A landscape with many peaks, sampled at points; each row gives a point and its height.
A climber steps from a point to the highest of its 3 nearest points, and stops where none of them is higher. Distance is the straight distance between rows; heights are no part of it.
vem: 15 3 -27 -32 -1 21 -17 8 -14 15 3 -20 25 -9 -7 14 5 21 15 20 -4 10 3 -7
 12 1 0 28 4 -18 -26  h=802
gafo: -4 9 18 5 33 -10 12 -7 7 10 -17 17 -29 -16 1 4 -8 4 -20 -11 10 -11 21 4
 -14 6 -14 -7 -23 10 -22  h=624
reg: 14 -3 -9 -21 4 -45 -1 25 -11 -14 -2 1 0 -1 39 -16 38 13 -5 -13 -6 -21
 -22 -4 39 6 -27 1 3 5 -19  h=732
kenuz: 1 16 -5 -5 22 -26 13 -3 1 -18 15 19 -5 1 -3 30 -24 12 -17 -11 9 -20 6 18
 22 -30 -12 -12 -24 31 -14  h=572
Mezen: 5 -11 32 12 -27 2 -6 8 -8 -4 5 -16 -7 7 17 -32 6 15 22 18 -2 -10 -10 -38
 -10 3 -12 12 20 -9 -16  h=487
rodez: 22 -39 0 -14 -27 -2 -11 31 8 -4 -8 -38 48 -35 -16 1 17 6 3 15 -3 9 -14
 -18 4 11 16 14 2 -27 3  h=815
domap: 28 14 -22 -13 -1 32 -14 -25 -14 16 25 -30 16 42 1 -3 1 5 8 4 -7 14 -9
 -13 13 -20 -6 5 17 16 -20  h=108
vilob: 8 -7 -10 -39 -9 -14 -22 16 -17 -2 9 -23 10 -5 27 -4 27 11 14 -2 -21 5
 -30 -17 18 -15 -27 22 5 -4 -10  h=742
guri: -9 10 8 -3 13 19 -3 -20 3 16 7 -1 -3 4 -14 -7 -8 15 -9 -7 -11 -7 23 2
 -10 18 1 11 8 1 -23  h=578
lep: -19 29 20 35 38 14 2 -30 30 2 -46 24 -3 4 -33 32 -26 -8 -13 1 13 -22 9 4
 -19 -17 7 -15 -28 17 15  h=677
Sok: 5 -6 -5 -2 -22 22 -11 -28 0 -7 4 -32 -4 43 13 -12 9 -4 20 -23 -28 14 -3
 -22 -33 -10 -13 -5 29 -5 3  h=45
taka: -11 16 -26 8 -6 18 16 13 -16 17 4 13 8 -6 -30 11 -6 12 -13 28 20 21 7 18
 0 14 26 -6 -4 -11 7  h=586
Nul: 7 13 -8 9 20 12 26 2 -1 -5 19 -2 -7 1 -18 7 -19 32 -24 13 9 6 10 3 22
 -13 -1 -3 -8 29 -28  h=530
Tel: -2 13 0 -6 21 -13 -3 -1 -17 -2 5 4 -11 2 19 3 6 9 -7 -7 -5 -16 7 -10 2
 -8 -27 -3 3 13 -28  h=684
dula: 15 -5 12 7 57 -5 26 23 -5 -3 -3 -3 -4 -34 2 4 4 27 -23 15 2 -16 -15 10 7
 10 -16 4 -7 12 -20  h=607
fef: 9 -12 33 -1 -1 -21 6 23 -11 -29 -2 -2 -5 -13 11 -19 15 5 2 -12 -5 -17 -7
 -23 -5 0 -14 5 -5 -13 -17  h=747
kor: -15 -1 -8 1 -15 26 3 -11 -6 15 4 7 1 2 3 -2 5 -13 -6 6 -7 6 7 -13 -11 20
 15 10 14 -14 -22  h=333
Mutoz: 3 16 17 22 59 -10 -14 -37 31 -9 -33 6 -6 10 -30 54 -26 2 7 -8 -9 -41 -8
 13 5 -44 -16 -13 -46 7 6  h=808
firot: -14 11 -9 10 -16 22 10 -4 -7 25 11 6 2 -34 -18 7 -17 -1 -8 26 17 12 11
 19 -14 18 13 -3 8 -2 -4  h=579
Latu: -9 7 38 14 -24 4 21 -22 18 -15 27 34 -12 2 10 -4 3 -34 6 -18 10 17 8 -2
 -34 8 31 4 -3 -27 35  h=189
Muvu: 4 10 -7 -25 7 7 8 -3 -3 7 24 2 15 2 11 3 8 12 -10 4 2 0 -2 -17 14 -1 -10
 4 11 18 -32  h=635
Zor: 7 4 -28 -41 -12 -24 -10 10 -7 -15 -13 11 2 2 48 -4 23 6 29 -16 -14 -8
 -24 -7 34 -4 -27 7 20 6 -16  h=781
Poget: 11 -17 -32 -30 -16 11 -17 4 -4 4 2 -39 27 -17 -7 7 6 1 5 11 -12 24 -4 -3
 -13 2 10 18 -8 -34 -10  h=726
Dinob: 0 -40 -22 -3 -19 2 5 -6 -1 25 10 1 -13 -23 -9 14 1 -35 18 -1 -5 58 -13
 18 -1 15 14 25 8 -48 27  h=352
dap: 8 28 -21 -4 6 -26 6 -6 -14 -12 6 18 18 35 18 11 -1 4 -4 -5 8 -5 -14 23
 42 -39 7 -22 -9 39 -2  h=433
mov: 16 -20 17 -1 -9 -45 3 30 -9 -24 0 -2 -25 0 27 -35 32 6 15 -17 -7 -26 -26
 -6 13 -2 -20 -4 11 -9 5  h=699
foman: -2 8 -3 -38 20 8 3 8 -18 17 25 -7 10 -3 11 7 17 25 4 26 0 -2 -9 -6 21
 -19 -11 28 0 19 -26  h=657
Tobu: 5 -29 -21 -6 -17 19 -3 -9 4 5 10 -23 7 7 9 2 4 -17 25 6 -19 33 -3 -10
 -39 14 14 24 17 -34 -2  h=261
tagis: 1 18 -11 -37 5 -14 5 -3 -17 4 15 5 -1 19 28 -1 3 16 12 -1 -3 21 -5 12 24
 -22 0 -4 2 17 -23  h=831
Nozu: -7 -1 -7 -13 -9 7 -7 -11 4 14 6 -34 1 16 5 -20 8 9 14 -9 -25 6 1 -12 -34
 10 4 11 23 -11 -16  h=82
did: -9 -16 -14 0 -10 15 -9 -18 2 26 27 6 0 5 11 -4 5 -44 16 -28 -22 37 -13 3
 -27 12 39 12 18 -36 15  h=264
Lav: -2 12 -6 26 1 22 12 6 -1 35 24 33 -18 1 -43 19 -24 -10 7 -4 38 27 5 45 9
 19 11 -7 6 1 49  h=576
gefe: -12 -42 -9 5 -31 -2 8 15 -4 3 -2 -21 20 -32 -10 -17 9 -3 17 12 -2 18 0
 -15 -18 37 28 16 12 -41 -12  h=39
mavu: 5 -35 26 9 -23 -3 6 21 -7 -3 10 -25 3 -10 3 -22 29 15 7 15 -10 -2 -5 -33
 0 10 5 10 10 -15 -6  h=596
fid: 9 -7 -17 -7 -11 27 0 37 -19 0 4 -15 21 -38 -19 25 -1 36 -1 50 7 17 5 31
 32 -9 13 -5 -2 13 -6  h=625
tof: -17 -26 -5 -12 -31 6 7 0 1 4 1 -11 5 -13 -2 -15 6 -23 9 20 -6 16 -6 -16
 -25 19 41 29 14 -46 7  h=80
vada: 17 -23 21 -6 1 -24 17 32 1 -7 -1 -10 13 -18 6 -22 34 31 1 3 -12 -27 -20
 -15 24 -7 -26 13 -1 -1 -15  h=842
sopiv: 16 15 -4 1 14 -4 -11 -36 13 15 -10 -8 4 33 5 10 -1 12 1 -39 4 -16 22 -18
 -4 -13 -18 -21 24 17 -8  h=595
piziv: 20 -3 -33 -42 -26 -30 -22 16 0 -1 -4 -18 0 -9 49 -28 3 -2 40 -20 -21 -3
 -38 -18 16 -8 -13 25 -1 -1 15  h=840
bidod: -3 5 -9 -22 12 -50 -4 7 -16 -8 -7 26 -10 -2 37 -10 21 7 -7 -17 5 -35 -18
 24 27 7 -24 -9 2 8 -29  h=691
Deme: 29 -13 -38 -28 -21 10 -35 3 -6 -12 1 -42 7 22 10 -14 6 -15 24 -18 -16 9
 -10 -27 -29 -23 -12 11 5 -15 -2  h=782
Tol: 27 -15 35 6 -14 -15 -4 26 -3 -20 4 -13 -8 -5 -4 -18 20 32 21 33 0 -11
 -12 -34 4 9 2 -1 12 -5 3  h=537
meve: 27 -17 -15 -25 -10 4 -16 16 -10 1 -5 -44 19 -5 15 -9 9 5 20 7 -6 2 -5
 -32 -7 4 1 19 1 -20 -13  h=690
zavab: -21 11 25 15 21 2 -4 -11 28 -7 -33 23 -10 10 -14 14 -12 -3 -7 -23 -6 -6
 25 -30 -50 -2 2 -8 -26 0 3  h=522
poput: -29 -9 41 22 -17 7 -9 -23 0 -17 -7 15 -15 27 14 -4 -17 -11 3 -21 -10 -4
 26 -31 -36 0 9 -2 -4 15 19  h=496
Rur: 39 -12 -41 -41 -23 3 -29 2 -1 -13 9 -31 2 21 20 -19 16 3 33 -19 -32 2
 -22 -14 -4 -14 -29 12 1 -4 18  h=816
pefav: 25 -8 -43 -26 -63 -28 -21 20 -8 -20 -21 -4 -17 15 35 -38 -5 2 25 -6 -15
 -20 -38 0 25 -5 -19 -3 8 4 32  h=841
kuno: -24 34 -10 23 23 18 21 -2 8 2 -14 23 3 -10 -28 17 -34 -8 -22 12 25 10 5
 20 -15 7 19 -8 3 20 22  h=589
Mopur: 9 12 3 -3 52 -33 24 5 -24 -11 12 15 0 -18 11 16 7 23 -29 6 6 -27 -16 21
 12 -9 -9 -17 -25 25 -26  h=857
godu: 3 18 -16 17 -1 35 9 -11 -12 -1 24 -8 19 26 -27 13 -15 2 -6 8 11 18 7 12
 9 -25 24 0 -9 15 -8  h=77
zariz: -28 38 7 43 50 13 13 -3 23 -22 -48 14 -4 -3 -27 24 -50 -17 -4 -5 8 -17 6
 17 -10 -17 -2 -12 -46 3 45  h=620
Buz: -3 4 -7 -12 -8 22 15 9 -4 2 18 -8 14 -12 -19 2 -13 33 -3 35 14 13 8 13
 23 -13 14 7 0 19 -27  h=575
nebuf: 31 -36 -11 -27 -23 -13 -23 17 24 -25 -14 -45 45 -31 -14 7 -3 -6 1 12 13
 26 -16 -31 -14 -5 23 13 -5 -49 16  h=775
faki: -40 4 -10 16 -4 22 31 25 2 15 -2 10 -22 -39 -8 -16 -14 -4 -13 -3 11 6 -1
 13 -5 39 9 23 -4 -16 23  h=349
dozi: -10 14 13 35 27 12 14 -25 26 3 -21 22 18 21 -38 26 -15 -3 -15 -15 23 -2
 13 -4 9 -3 13 -13 -16 31 20  h=514
Metu: 9 12 -44 -40 -21 -16 -17 -2 -17 -1 -8 6 -19 15 33 -27 9 -10 11 -18 2 -6
 -7 11 14 -5 -22 2 9 15 -1  h=762
rerok: -2 -13 17 -7 -28 -10 -33 -8 2 -6 8 -22 -22 17 22 -15 17 8 5 -18 -21 -6
 13 -20 -6 -9 -23 -1 29 2 -15  h=714
Lunir: 31 4 -52 -65 -42 -20 -34 20 -17 -9 -15 -13 -9 7 32 -13 1 -14 38 -12 -31
 -8 -37 -6 12 -5 -16 8 -5 -15 32  h=860
Dibal: 34 -23 4 -19 -36 -22 -13 31 7 -31 6 -21 -8 2 15 -32 25 29 31 21 -9 -15
 -21 -32 38 -13 -7 2 11 1 30  h=480
laki: 19 -28 44 23 -6 -18 11 33 16 -4 -5 -5 30 -23 -8 -30 28 21 5 13 -3 -19 -3
 -4 4 -10 -7 10 -16 -15 -3  h=712
zopa: -17 0 24 17 0 6 16 14 -19 -6 -19 8 -8 -28 -10 -18 -11 3 -22 17 -1 -19 4
 -7 -16 28 9 7 -7 -15 -14  h=725
tir: -10 22 15 35 50 -1 8 -29 26 -3 -21 18 -14 3 -22 33 -29 -6 -20 0 14 -13
 22 -1 -15 -14 -9 -16 -46 16 5  h=689
rosor: -4 -7 -9 -20 -16 -51 -23 14 2 -18 -2 2 -18 14 45 -27 14 -5 2 -35 -7 -13
 -9 0 16 -7 -33 -8 13 11 3  h=727
gupor: -11 13 -12 -9 14 -34 -14 -16 1 1 -1 17 -10 12 28 -4 7 2 3 -26 3 -17 9 11
 9 3 -13 -6 6 24 -22  h=666
losim: -21 -15 15 18 -6 24 7 -22 1 9 10 12 -11 7 7 -14 2 -27 -1 -22 -5 6 9 -11
 -32 28 17 0 18 1 -2  h=159
Sugof: 4 -7 12 16 38 8 24 35 -21 8 -4 -2 15 -42 -15 5 11 26 -33 38 -2 -20 -3 26
 17 -1 -31 3 -9 9 -10  h=632
Kal: -21 36 19 20 8 12 16 -4 3 19 -15 16 -19 -20 -10 -10 -12 -32 -33 -9 25
 -14 11 2 -25 32 6 4 -10 -11 10  h=362
Fonu: 21 2 -4 11 9 12 -34 -67 -1 14 -10 -13 15 43 -2 0 29 -5 7 -19 -17 2 13 -9
 -15 2 3 -33 25 17 8  h=161
tidit: 12 -20 29 -12 25 -38 4 16 -23 3 -1 -6 -4 -15 16 -22 20 22 -17 -13 -14
 -30 -6 -10 2 -7 -27 9 -2 -3 -23  h=872
Mise: -4 26 -40 -27 7 -52 -7 16 -16 -31 4 32 -9 23 28 7 8 11 -21 11 21 -14 3
 31 32 -11 -5 -24 -7 47 -11  h=407
dol: 14 -28 25 -1 -35 -4 3 25 15 -19 -9 -36 39 -10 -26 -9 23 17 11 38 4 12
 -10 -23 -1 7 25 15 4 -48 6  h=763
sudul: -4 -16 43 14 -16 1 1 -11 8 -25 -1 -9 -22 12 1 -28 -9 1 3 -18 8 -7 10 -29
 -31 -3 -6 -1 8 6 -3  h=599
Bim: -8 -35 18 5 -22 14 7 8 10 5 43 16 -21 0 -3 -7 -12 -48 12 4 -10 39 -4 8
 -11 16 35 15 4 -38 38  h=227
nom: 11 21 -11 10 18 0 4 -25 2 3 21 -3 11 27 -11 20 2 8 -7 -18 18 -6 8 2 23
 -29 -1 -17 0 45 -8  h=381
katap: 9 -7 -12 -18 16 23 11 32 -11 4 13 -13 16 -42 -7 6 8 36 -4 51 0 5 -8 23
 34 -17 -9 2 -5 15 -16  h=680
mobu: -16 30 6 51 27 11 24 -7 19 3 -30 29 13 -6 -50 28 -34 -19 -13 -4 31 0 -3
 17 9 -11 8 -16 -15 19 58  h=600
mizul: -2 -15 30 -3 -30 -21 -13 -8 23 -23 -2 -12 -32 19 20 -16 5 -1 13 -25 -3
 -19 10 -22 -3 -16 -27 -35 13 22 4  h=678
bagu: -4 -24 -19 -7 -18 3 -3 -25 5 35 32 10 -29 -1 -9 4 2 -51 10 -17 -10 48 3
 22 -8 15 22 20 -6 -39 4  h=306
sisi: -4 -35 19 15 -2 -14 8 25 -4 -3 -4 -28 25 -27 -11 -17 14 13 0 28 -5 -15
 -11 -10 15 17 -19 15 -4 -30 -18  h=679
vasan: 1 -24 31 21 -14 0 -1 34 13 -22 -8 -8 13 -4 -19 -17 17 11 12 37 -11 -10 2
 -19 -1 28 21 8 0 -22 15  h=543
gaf: 1 39 -6 21 41 8 7 18 -1 2 -38 51 -22 -34 -12 25 -41 -41 -29 15 33 -5 14
 46 -19 22 -6 -9 -17 -6 36  h=581
radak: -3 29 -21 -11 -14 -36 1 -2 -34 -49 3 34 -3 44 25 17 -9 -20 -13 18 5 -8
 -29 30 52 -16 5 -10 2 34 -10  h=405
rikup: 25 -22 -3 -10 -36 5 -22 2 1 -24 6 -41 -18 11 18 -16 6 3 28 -17 -14 1 -7
 -34 -15 -4 -19 4 13 -7 -6  h=724
Mef: -4 -3 -34 -9 -23 26 -4 19 -6 19 -2 1 16 -20 -17 13 -11 28 -4 43 12 28 -1
 45 8 10 15 5 2 -12 5  h=592
gude: -6 -1 -1 2 -27 19 -22 -41 10 -7 -3 -17 4 32 14 -7 13 -15 -1 -41 -20 13 6
 -16 -44 -1 -4 -11 24 11 1  h=40
Doga: -19 -12 23 62 33 5 -1 -30 4 -12 -32 -4 33 21 -41 21 -34 17 3 -26 -3 -31
 7 -10 32 -36 -1 -16 -39 18 31  h=453
lika: -25 17 12 14 33 4 17 -7 -3 -6 -27 9 -10 -33 -9 13 -29 -6 -19 5 5 -4 15 6
 -23 9 0 -1 -21 1 -12  h=671
zodad: 3 -21 19 13 -3 6 14 21 -2 1 -7 -18 11 -18 -4 -19 7 15 -1 15 1 -2 -4 -10
 -9 28 -11 26 6 -21 -7  h=675
Digef: -4 -1 11 43 28 0 10 -22 9 -13 2 4 27 29 -20 30 -30 9 -17 -10 6 -26 8 -16
 16 -47 14 -32 -30 29 9  h=521
saz: -5 -19 -27 1 0 11 -6 -7 7 52 40 17 -35 -10 -24 26 -3 -31 7 -9 1 46 5 38
 2 7 -9 13 1 -39 29  h=327
gopa: -4 19 -22 -25 23 -51 -3 -9 -8 -26 -6 39 -7 9 12 28 21 -3 -16 2 36 -21
 -12 26 20 6 -17 -27 -20 26 -10  h=394
daru: -12 6 41 5 -3 4 10 8 -13 13 25 36 -39 -19 6 -20 -9 -53 -23 -14 13 2 9 -7
 -15 15 5 0 -11 -16 52  h=336
nomok: -31 18 -22 42 -15 32 25 11 -7 -4 17 19 2 1 -31 15 -25 -1 -2 31 25 23 14
 33 11 -6 25 -12 -4 1 15  h=582
muge: -16 -14 -38 -1 -11 20 13 -21 -6 32 18 -2 12 16 -2 7 11 -28 5 2 -11 40 -8
 25 -33 24 28 7 14 -17 -1  h=859
demud: 13 -13 11 -8 56 -8 31 36 -5 -12 1 4 16 -50 0 10 27 30 -28 22 0 -13 -18
 28 13 1 -29 -12 -17 15 -14  h=488
Mem: 24 6 -24 -17 -16 8 -27 -14 5 19 8 -25 -19 47 26 -3 16 -5 5 -34 -20 13 -5
 5 -2 -15 -29 -3 19 22 -13  h=623
zom: -3 -13 24 19 -32 7 -2 -12 -6 -20 -2 -2 -8 24 5 -18 5 -23 5 -3 -20 10 13
 -32 -29 3 31 -4 18 -10 7  h=151
Kom: -8 -17 13 1 -9 0 2 29 5 3 -10 -13 20 -20 -3 -1 15 18 -8 17 -8 -6 2 5 13
 13 -16 10 3 -8 -24  h=705
gepu: 37 -28 28 11 -28 -19 0 30 15 -17 -16 -32 42 -9 -11 -18 35 26 18 46 -1 0
 1 -25 23 -3 5 16 4 -27 15  h=694
tik: -14 9 29 14 4 4 7 0 1 -17 -17 18 -13 -20 -10 -24 -3 5 -16 -15 -7 -26 10
 -22 -20 29 -1 1 2 3 -18  h=849
senu: -7 -9 -17 2 -19 16 5 17 -6 17 -8 -14 18 -38 -10 -1 -2 29 3 30 5 6 11 19
 6 38 24 3 2 -17 -7  h=585
Vugik: -29 -6 24 4 -16 4 -3 -4 15 23 15 34 -23 -4 -5 -13 3 -46 0 -16 -1 18 10 8
 -20 22 23 1 3 -40 34  h=332
Feva: 5 25 -45 -63 -32 -16 -27 3 -22 -1 -30 11 10 30 27 2 -2 -18 27 12 -34 -14
 -39 16 31 4 -11 14 4 15 12  h=817
ligos: 8 -10 35 13 -13 2 11 15 6 -30 15 -5 -13 0 -15 -25 24 -6 12 49 -3 -15 -14
 -32 -19 17 18 -2 3 -25 2  h=862
Besa: -2 7 6 26 21 24 24 43 -16 -6 -4 18 -7 -3 -35 8 -19 17 -29 39 25 -7 10 36
 0 11 -1 -4 2 14 -15  h=557
dumun: 3 14 -10 8 42 -60 -3 -14 12 -15 -17 22 -13 2 -5 42 -6 3 3 -20 -3 -47 6
 25 -10 -28 -15 -33 -35 18 -5  h=617
ruge: -8 17 -17 26 9 38 1 -20 -6 33 13 -8 16 32 -21 21 -8 -10 -12 0 7 33 7 0
 -2 6 35 -6 18 3 13  h=127
pigol: -10 -2 20 2 39 8 21 18 -15 8 -5 -7 0 -22 -10 -15 7 20 -22 18 5 -14 8 16
 2 11 -9 7 -5 9 -32  h=740
kevi: 24 -34 25 2 -21 -4 -6 22 17 -28 -13 -37 13 -2 -15 -28 24 12 18 42 3 -5
 -4 -22 0 4 13 13 3 -44 6  h=667
nula: -14 11 -22 13 -3 26 3 -23 3 47 9 13 -11 1 -17 8 2 -18 10 3 20 37 0 28 -2
 18 20 7 10 -12 27  h=553
fuzo: -18 16 1 25 -1 30 9 -27 9 41 -11 17 -5 12 -12 1 -9 -17 -5 -5 9 26 17 24
 -19 28 19 -1 13 0 -1  h=466
mupus: -29 29 2 19 16 11 3 -3 6 30 -6 37 -22 -22 0 -1 -5 -37 -20 -6 18 17 12 21
 -20 27 16 -1 -1 -14 30  h=372
seluk: -9 46 -3 33 13 13 12 23 -6 18 -22 23 -2 -18 -21 11 -20 -17 -30 17 36 -5
 -6 34 -12 21 9 2 -9 1 20  h=584
bita: -8 19 0 -8 24 -3 28 -1 -8 -16 40 13 -1 8 19 13 -19 12 -21 7 18 -9 -12 10
 38 -38 8 -14 -18 38 -20  h=495
dogi: -24 -2 -31 24 -22 33 18 29 -21 -5 8 8 8 -12 -34 3 -27 11 -3 33 17 15 19
 34 10 10 16 6 5 18 -10  h=577
zolaz: 25 -13 -14 -56 -16 -5 -2 29 6 -2 -3 -26 46 -31 12 2 19 17 7 13 -15 8 -14
 7 28 -4 -20 15 -2 0 -2  h=807
pak: 2 8 3 8 18 14 11 22 -7 5 18 -3 -4 -13 -6 17 -18 30 -12 40 8 -8 11 21 30
 -19 8 10 -15 33 -22  h=539
lus: -14 3 15 0 22 13 13 -4 -5 12 2 -11 -7 -18 -10 -6 0 17 -2 2 9 1 2 -3 -12
 9 -7 0 6 13 -39  h=844
por: -13 23 -15 48 -16 23 11 25 -15 4 8 31 -8 -5 -22 22 -42 -21 -4 15 26 19 7
 41 11 15 7 -12 -7 5 55  h=580
Kida: -14 -5 27 20 -14 17 -4 -26 17 -2 -5 15 -16 18 -2 -6 9 -5 -1 -41 -1 -1 29
 -22 -27 8 26 -19 27 0 17  h=379
kemu: -7 3 26 6 33 -23 -32 -21 19 8 -40 17 -26 16 -7 33 1 8 1 -36 -5 -32 29
 -13 -13 -29 -15 -19 -33 15 -11  h=611
dapa: 19 -5 -10 -20 -42 -25 -17 2 6 -10 9 -25 -28 26 26 -38 10 -8 13 -25 -4 0
 -3 -10 7 -15 -25 -5 17 10 5  h=737
sokor: -7 -33 21 10 -18 2 11 -18 16 12 17 8 -1 -6 0 0 -1 -23 11 23 2 26 -2 -9
 -19 26 26 6 12 -46 7  h=129
vod: -6 -16 38 12 -24 -3 13 -5 0 -22 14 3 -14 15 4 -22 2 -28 6 25 -5 0 1 -32
 -34 29 35 -6 6 -28 12  h=334
Fega: 7 -7 -6 -25 -24 -16 -15 23 -5 -9 16 -20 -22 14 24 -14 12 -1 18 -18 -19
 -3 -8 -25 7 -19 -21 8 11 -3 -19  h=753
sovi: -12 16 4 22 12 23 -5 -46 4 15 3 -7 9 32 -9 1 -8 -1 -6 -29 -12 15 19 -16
 -20 -2 15 -13 22 15 -9  h=436
Mumo: -3 17 12 11 28 -6 16 -4 6 -17 18 20 6 31 1 31 -10 17 -2 -39 0 -23 0 5 28
 -55 -5 -22 -24 36 -2  h=490
zep: -22 -2 -28 -12 -14 25 4 -6 -7 31 11 -14 18 -15 -4 11 3 -12 4 12 4 41 6
 15 -12 25 25 14 5 -46 -13  h=410
bek: 18 14 -8 -30 10 9 9 15 -21 -4 13 11 4 -5 16 12 7 19 12 28 -6 8 -21 21 48
 -29 12 2 7 25 -16  h=819
puze: 7 17 -10 20 17 20 -4 -50 4 25 1 -6 15 29 -11 9 0 -12 7 -4 9 11 2 2 -14
 11 21 -23 24 26 2  h=244
tuti: -2 -17 35 14 2 0 9 18 -2 -1 6 9 -15 -17 3 -25 4 -36 1 20 3 -1 0 -9 -5 40
 36 3 -7 -33 34  h=166
buka: 1 7 16 27 32 -3 -1 -32 26 -15 -14 7 2 14 -10 26 -16 18 -3 -14 -3 -24 14
 1 -5 -32 -10 -28 -8 26 -1  h=634
vefi: 3 -1 -7 -46 20 -23 6 11 -17 -7 17 20 9 -17 21 14 16 15 -1 25 6 -14 -1 24
 40 -6 -9 3 3 28 -19  h=631
tusun: -10 14 -4 -4 32 -50 2 -23 12 -7 -15 23 -12 13 8 23 -5 5 -11 -15 3 -15 24
 5 -1 -17 -25 -18 -13 16 -15  h=640
tiri: -12 18 25 15 19 1 4 -28 3 13 -11 12 -9 6 -20 17 -11 -1 -18 -29 6 -8 24
 -19 -31 5 -13 -7 -8 16 -11  h=621
zin: -8 22 3 24 16 20 -2 -26 -1 18 6 0 -3 31 -11 17 -15 13 -3 2 15 -5 13 -8 5
 -17 -7 -5 2 28 -13  h=406
gupa: 63 -35 -8 -40 -13 -8 -21 21 14 -22 -5 -36 55 -13 -9 -4 4 0 -4 6 -11 21
 -24 -36 1 -15 22 2 -2 -33 28  h=735
vumi: -7 14 11 43 45 11 5 -23 23 -12 -35 11 19 7 -31 37 -33 4 2 -6 12 -19 0 5
 1 -38 -2 -13 -40 24 15  h=752
Fovef: 9 -29 -32 -27 -22 16 -30 2 4 4 -2 -45 31 4 4 -7 4 -9 18 3 -17 28 -17 -17
 -22 11 6 42 -2 -24 -13  h=604
Nabes: -17 -2 -2 15 -9 20 4 -21 19 29 24 22 -7 -8 -5 -3 -9 -26 3 -11 7 32 9 21
 -12 25 31 -3 11 -18 14  h=456
Lagi: 11 -10 -9 -24 11 -3 3 23 -7 6 4 -12 16 -33 16 -11 8 25 -4 20 -5 -3 -11 2
 38 -12 -7 15 5 -1 -9  h=751
kod: 0 10 -23 -25 -7 1 -18 6 -2 9 9 -9 -3 11 18 -2 2 8 20 -23 -12 1 8 -6 -2
 -16 -16 -3 14 17 -13  h=688
gev: -2 24 6 2 23 -21 0 -25 8 -9 12 5 8 30 6 26 1 12 -10 -6 15 -9 2 0 23 -32
 -20 -23 -11 44 -8  h=491
Silon: 4 8 12 -6 16 -46 -3 12 4 -25 3 19 -31 -5 35 -6 13 -2 2 -32 -2 -44 6 -2
 15 -2 -29 -13 -4 5 -25  h=672
noleg: -4 10 15 5 5 -2 -21 -28 12 9 -6 -10 -11 11 -4 1 -3 14 -14 -29 -8 -9 24
 -23 -9 0 -18 -16 16 20 -15  h=858
pip: 15 4 -33 -71 -15 -21 -9 16 -17 4 -12 -2 7 0 32 6 6 1 27 7 -37 -8 -39 -4
 38 -14 -3 15 -3 1 10  h=822
Lutoz: -22 6 32 18 -1 4 15 12 -10 8 -13 21 -17 -44 2 -4 -15 -35 -19 -13 7 -13 2
 6 -20 32 13 -1 -18 -32 31  h=353
Turo: -23 -10 39 12 -18 -2 -25 -27 21 -23 -12 -4 -23 28 8 -10 -8 -12 1 -55 -17
 -17 35 -25 -33 -12 -25 -19 -6 11 0  h=435
toze: 20 -6 -9 -31 -30 -2 -27 -5 -2 -3 12 -25 -3 0 27 -23 5 9 14 -4 -10 -10 -6
 -25 -2 -14 -24 14 10 -14 -18  h=809
repi: -21 29 14 21 8 16 20 -23 19 18 -28 35 -6 -19 -10 7 -14 -28 -27 -19 22 2
 26 8 -26 18 0 -6 -6 6 20  h=354
Ratu: 0 -25 -2 11 -20 30 -2 -41 -8 13 2 -4 24 32 7 -7 9 -33 16 -22 -19 25 -1 7
 -48 9 22 6 18 -25 2  h=137
kufir: -6 35 2 28 23 26 13 -15 15 1 -6 13 1 1 -29 20 -34 8 -19 6 26 2 16 9 6
 -20 13 -15 -18 13 -10  h=567
koba: 10 19 22 19 49 8 19 11 -11 -4 -12 10 -8 -43 -25 13 -11 4 -45 5 1 -6 5 19
 -17 6 -16 -3 -20 2 -9  h=622
nofez: -4 -3 5 -3 3 -3 -17 -12 2 0 2 -6 -25 17 14 -22 -5 -2 -14 -40 -9 -17 10
 -15 4 -5 -29 0 5 14 -18  h=723
rugel: 2 1 -10 -13 -30 -62 -2 22 14 -42 -4 9 -31 7 30 -44 4 -15 5 -16 6 -20 -24
 4 28 8 -21 -28 4 13 26  h=720
pid: -20 -29 -27 -5 -25 15 -13 5 2 27 2 3 -2 -40 -3 18 3 -12 6 9 2 48 1 22 -5
 23 17 21 7 -55 5  h=375
Belas: 7 2 -12 3 -1 29 -11 -21 2 15 4 -13 14 19 -7 11 -1 7 5 0 3 14 21 -10 -11
 19 6 15 20 6 -9  h=278
pul: 11 20 -37 -49 1 -3 -28 -14 -11 23 6 -6 -3 37 31 -12 17 10 26 -17 -20 11
 -15 2 19 -25 -17 6 30 22 8  h=612

For each start below, name the point where the climber stops.
tof | vem
kemu | Zor
bagu | muge
Turo | toze

Call two points neighbours if one is among the 3 nearest of the other. Go from one point of each pair to the other, from neighbour to neighbour, staying as high as possible. Name the lowest point that can't be avoided.
ligos and Lunir | vasan
Mopur and tik | dula
zolaz and tagis | kod
Zor and noleg | rerok
toze and zolaz | vilob
